Each row is a point on a tangle of strands that fork, close into loops and nearly touch. The rows are in no order.
Points whose rows are less than 40.9 apart are linked; no others are. Some points are linked to none.
q30: [  3 -16   8  12 -28   1  -7 -18  -6   4 -12  -6   7   8   2  -7   0   0
  -3 -16  22]
q179: [ -4  15  -7  -4  37   3 -13  13   8  17  19  11 -13  -6 -22   9  11  -4
   5   2 -11]
q64: [ 16  -1  23  -5 -18  -1   4  -7  -6 -14  18  -2  21  21  21 -20  -1  19
   5   3   8]
q762: [ 15  12  -8   7   2   2   1   3 -13   1  14   2   7   0   9  -1   2   4
   2  -6  -5]
q554: [-10   2   9 -18  25   6 -13  18  21  19  -1  27 -19  -8 -14   7   5   3
   9  16 -24]
q273: [-16   2  -6  -4 -12   6   7 -23  -4  -7  12  -5   4   6  -6  -1 -13 -13
 -14   0  17]
q139: [-14  15 -18 -20  20   2  15  -5  -2   2   8   3   4 -13  -8   5 -14  -9
  -9   5  -2]
q744: [  3  -4   3  14 -36  -8  13 -21 -14  -5 -12   6   9 -14  12  13  -9  -5
 -12 -17  16]
q18: [  6 -12  -2  15 -25 -18  19   3  -8 -22 -42 -10  -1 -21  29  19  -5  -1
   1   0   1]
q779: [-10   3 -19 -12  36  -6   9   0  11   9  -3 -12 -18 -17 -28  22  -9 -12
 -16  -4   3]
q937: [ 11  -5   8  18 -32 -14  23 -10  -9 -29 -25 -15   8 -10  32  11  -6   9
   4   8  -1]
q698: [ 17 -24  13   9 -13  -8   2   5  -2  10 -32  -7  11  -7  13 -10  11  16
  15 -13   9]
q408: [ 11 -11 -13  20  -8   2   1   4  -1 -17 -23 -30  -9   6  16  -3   2   1
   6   7  -8]
q340: [  5  12 -19 -17  18   1   9  12  -9   5  -1   7   8 -14   4   3 -12   1
  -1   0 -13]
q725: [-17  -6  -8  -9   9   2   5  -5   2  12 -16   2   0  -7 -13   7  -7  -6
  -8  -5  12]
q587: [ 11   8  12 -10 -20  -2  18 -10 -14 -25  20  -4  25  14  28 -14 -11  14
  -2   8   2]
q171: [ 7 -1 -3 -2  7  6 -4  9 -2  8  0  5  3  4  5 -7  5  7 11  0 -7]
q288: [-16   7  12 -18   0   7  -1 -13   6   9  29  20   8  12 -11 -11  -8  -4
  -3   0  10]
q453: [ -7  -4  15   4   7  10 -24   6  13  22   5  16 -14  11 -16  -8  11   3
  14   7  -8]
q810: [ -2 -23   8  -5  -1  -3  -6   9   8  31 -33  14   7 -14 -10  -1   9   3
   1 -22   9]
q932: [ -3 -11  19   3 -12  10 -20  -8   7   3  13   0  -3  34  -6 -22   4   4
   8   7   4]
q906: [-22   3  21 -23   6   8  -1  -5  14  18   7  31   2   6 -11  -9  -8   2
   7  10   1]
q70: [-33   6  -5 -29  23   2  16  -8   9   2   2   7  -4  -3 -15   0 -15 -10
  -2  20   3]
q246: [  5 -14   0   8  -4   0   4   5   0 -15 -27 -23   2  13  17 -11   2  14
  15  14  -8]
q925: [-13   4  -3   0  11  17 -13   2  15  -2  12  -5 -17  25  -9 -15   5  -4
   7  22 -15]
q245: [ 15 -10  -4  23  -6   1 -17   7  -3  16  -8  -4  -4  -8  -3  -1  18   1
   7 -25   5]
q356: [-28  -4  17 -14  14  -1   0 -20  18  31   7  19  -9  -1 -35   1  -4  -2
  -7  -1  15]
q933: [ -9   3  -8   9  18   7 -15 -12   8  12  21 -11 -18   8 -33   5   8 -11
  -7  -5  10]
q379: [ 26  -4   0  33 -16  -2 -15   2  -7   0   4 -15   0   0   8  -4  21   7
   8 -21   3]
q894: [  6  12  -8   8  28   2 -16  17  -2  18  16  14  -2  -8 -14  10  16   0
   5 -13  -6]
q129: [ 37   7  18  24 -23  -9  -6  -2 -17 -15  29  -5  18   7  20  -5  13  15
   0 -16   5]
q852: [ -1  16  -9 -10 -17  -7  24 -14 -21 -14   2   9  16 -15  22   8 -21  -3
  -9   2   1]
q228: [ 28  -2  23  20 -14  -2 -16   0  -5 -10  24 -10  11  23  12 -14  19  18
   7  -9   7]
q216: [  0  31  -5 -10  21   3  -6   6 -12   5  46  23  10   1  -7  -2   8  -2
   0   0  -7]
q681: [ 37   4   9  27 -17  -8   5  -1  -7 -16   5 -25   9  -2  26  -1  13  20
   8  -2  -8]
q619: [-21  -4  12 -26  10   3   7   4   9  15 -14  28   7   0  -2  -4  -9   4
   8  11  -4]
q338: [ 15  17   8  11   1   4 -14   9  -9 -12  43   6   8  24   6 -15  22   9
   5  -1  -6]
q247: [  7 -23  -8  13 -10  -5 -13   3   2  14 -34 -12  -8 -13  -5   3  10  -5
   1 -25   7]
q182: [ 20   9 -10  24 -26 -13  14  -3 -10 -15 -17  -4 -12 -29  19  24  -9 -13
  -6  -9 -17]
q53: [ -9 -16 -11   4 -12 -13  12  12  -6 -18 -44 -11  -1 -14  15  19  -5  -6
  -3   4   4]
q176: [ -8  -4   4  10   3   5 -23 -13   6  18  13  -2 -11  13 -25  -5   7  -8
  -2  -9  14]
q279: [-17  -6 -19  -1  -4 -10  16   1  -2 -11 -33  -5  -2 -22   1  28 -14 -17
 -16   0   8]
q310: [  0  22 -24  13   7   6  -1 -17  -8  -4  30 -14 -11  -8 -17  14  -1 -15
 -19  -7   1]
q832: [ 20 -16 -13   5   5  -8  -3  27   3   2 -33  -7  -2 -17   9   1   5   2
   6 -14  -8]
q788: [-11   0  19   3   6   9 -30  -8  10  21  21  16 -14  17 -28  -5  14  -3
   5   0   4]
q989: [  0  -7   4   2 -21   4   2 -15  -9  -5   5   0  10  13   6  -9  -7   1
  -3  -5  15]
q371: [ 25  16  -1  12 -14  -3   1   0 -20  -9  27   2  13  -1  18  -1   3   7
  -2 -12  -2]
q877: [ -1   6  29   5  -4   8 -29   7  10  -5  43  16 -11  37  -5 -20  23   6
  11  14  -9]
q948: [ 16 -17 -10 -10  19  -7  -3  41  10   0 -35  -1  -2 -13   1   0  -3  -4
   6  -1 -13]
q66: [  3  12 -13 -19  -1  -4  21   5 -18  -3  -9  14  20 -19  17   6 -16   3
  -1   2  -4]
q626: [ -8  -9 -12 -11   6  -5  17  18  -5 -20 -32  -8   8  -1  23   2  -9   3
   6  20 -10]
q672: [-12 -15   5   8 -25  -5   6 -16  -8   4 -25   0  10  -4   4   5  -4  -3
  -8 -12  24]
q57: [-24   2   8 -16   4   5   2 -25   8  14  19  11   2   8 -23  -2  -9  -8
 -13  -4  23]
q58: [ 30   2  14  19 -27 -10  17 -12  -9 -25  -4 -22  14  -1  32   0  -3  19
   4   4  -1]
q560: [ -4  16  -5 -12 -15   4   5 -20  -9 -13  38  -2   9   4  -1  -4 -14 -13
 -20  -4  11]
q189: [ -6 -17 -10   3   2   0  -5   1   4  12 -30  -9  -7  -9 -14   6   0  -8
  -4 -13   9]
q611: [ -2 -20   4  -1  12  -3 -15  14  17  32 -26  10  -9 -12 -23   2  13  -4
   3 -19   2]
q478: [-27 -10 -18 -12  13 -13  11   4   7  -6 -35 -15  -9 -15 -15  25 -12 -18
 -17   3  13]
q337: [-15 -15  -5 -23  17  -9   9  23   7   5 -38  11   4 -12  -8   8 -10  -7
  -7   1   2]
q186: [-31   7   5 -21  20   7   4 -14  18   7  16   8 -12   7 -22  -4  -9  -8
   0  19   1]
q511: [ -3   9 -22 -21   6 -11  23  15 -16 -10 -20   6  12 -26  15  17 -19  -6
  -9   7 -11]
q993: [ -8   2 -17   4  27   1  -7  -2   8  10   9 -15 -21  -5 -30  14  -1 -13
 -10  -4   3]
q688: [ 24 -14  16  11 -10  -4   1   2  -3   1 -12 -10  16   4  16 -14   8  23
  16  -4   6]
q953: [  7  10 -19  25 -18   7   8  -9  -7 -24  -3 -26 -18  -1  12  12  -4  -9
 -12   5 -11]
q140: [ -5  12  -4 -17 -15  -1  19 -12 -17 -17  15   7  20   4  19  -6 -15   1
  -5   7   4]
q133: [  7   3 -17  22 -11  12  -1  -1  -3 -17  -2 -28 -11  15   7  -4   2  -2
  -3   7  -9]
q69: [ -8  -4  -4 -15  29   4  -7  19  18  11 -11   8 -16  -2 -16   5  -3  -6
   5  10 -16]
q900: [ 40  -5   2  26 -10 -12   5   8  -4 -10 -14 -21   7 -19  27   3  15  18
  14  -8  -9]
q535: [ -5 -13  -8  12  -5   6 -14 -13   3  14  -7 -10 -10   2 -18   0   5  -9
  -6 -15  14]
q781: [  4 -12 -11 -13  14  -4   5  30   4 -13 -34  -9  -2  -1  11  -1  -7   0
   9  15 -14]
q67: [-25  -9   6 -15  19  -7   4  -8  14  28 -19  11  -3  -9 -31   8  -6  -4
 -13  -6  13]
q849: [  2  -8  22   5  -2   9 -18   3   9  12   4  10  -5  22   1 -17  11  13
  21   6  -5]
q706: [-31 -11  16 -30  17  -2   2   7  22  20 -25  27  -6  -4 -17   3  -9  -2
   0  16  -5]
q84: [ -9   6  14   0   2  18 -20   4  16  -1  29   6 -17  31  -4 -20  11   2
  11  26 -16]
q673: [  9  22  -7   7  -5   1  -6  -8 -18  -2  45   9  10  -3  -6   7   5  -8
 -16 -21   8]
q942: [  9 -12  19   0 -16  -4  10  -8  -3 -11 -10  -6  20  14  20 -15  -1  20
  13   6   9]
q549: [  7  13   2   0 -33   1   7 -22 -14 -21  31   1  12   3  12   4 -15  -8
 -21 -10   9]
q622: [  8   2  -5   2   0   5  13   4  -5 -19  -6 -16   7  13  22 -13  -1  13
  12  17 -12]
q410: [ 31 -14  -6  12  -8 -16   6  23  -2  -6 -33 -14   1 -28  22   4   7   8
  10 -14 -10]
q704: [-17   9  15 -16  13  14 -15   4  23  12  17  26 -20   5  -9  -3   4   4
  14  28 -23]
q161: [ -4   5 -14  -5  -8   1  20   2 -10 -23  -9 -11   9   3  24  -3  -9   4
   3  19  -8]
q172: [  7  15 -26  21  -1   6   2  -8  -6  -9   5 -18 -16 -12  -5  18  -3 -14
 -14  -7  -8]
q503: [ 16   4  13  10 -41  -7   9 -22 -18 -15  13   5  12  -6  21   6 -12  -1
 -13 -15  11]
q110: [-22  -9 -13 -18  32  -9   9   4  14   5 -22 -10 -19 -11 -29  17 -13 -14
 -12   5   5]
q229: [ -4  27   7 -10  15   8 -14   7  -2  -6  56  20   4  16  -8 -13  13  -6
   1   4  -5]
q853: [  2  15   1  -6   4   9  -3   3  -4  -6  39   6   6  19   5 -18   4   3
   2   8 -10]
q184: [ -9  26  -6 -11  35   0  -3   1   0  13  41  12  -4  -7 -23   6   6  -6
  -4  -1  -3]
q365: [ -9   2 -14  -2  21  11  -8   5  10   3  -3  -8 -16   9 -12  -3   0  -5
   4  12 -10]
q927: [  3 -24   6  -2 -10  -9   7   9   0  14 -43   5  13 -15   7  -3   6   8
   3 -19  10]
q49: [-29   7  19 -19  12  11 -11 -11  27   9  25  16 -22  13 -21  -8  -1  -4
   6  29 -10]
q695: [ 18   4   8  21   1   7 -15   9  -6  -3  22  -7   4  19   7 -13  19  12
  11  -4  -4]

A fork is a point with three links, a tip a point with one. Leave the first point through the second and follow the links. Name the first fork or tip that comes.
q948, q781 -> q310
q626, q781 -> q176
q706, q619 -> q189
q140, q587 -> q611
q894, q179 -> q171
q810, q927 -> q66
q186, q49 -> q877

A tip is a point with one link. Name the tips that can be reached along the links from each point below, in the order of the rows.
q245 -> q932, q379, q310, q706
q129 -> q171, q894
q70 -> q877, q611, q511
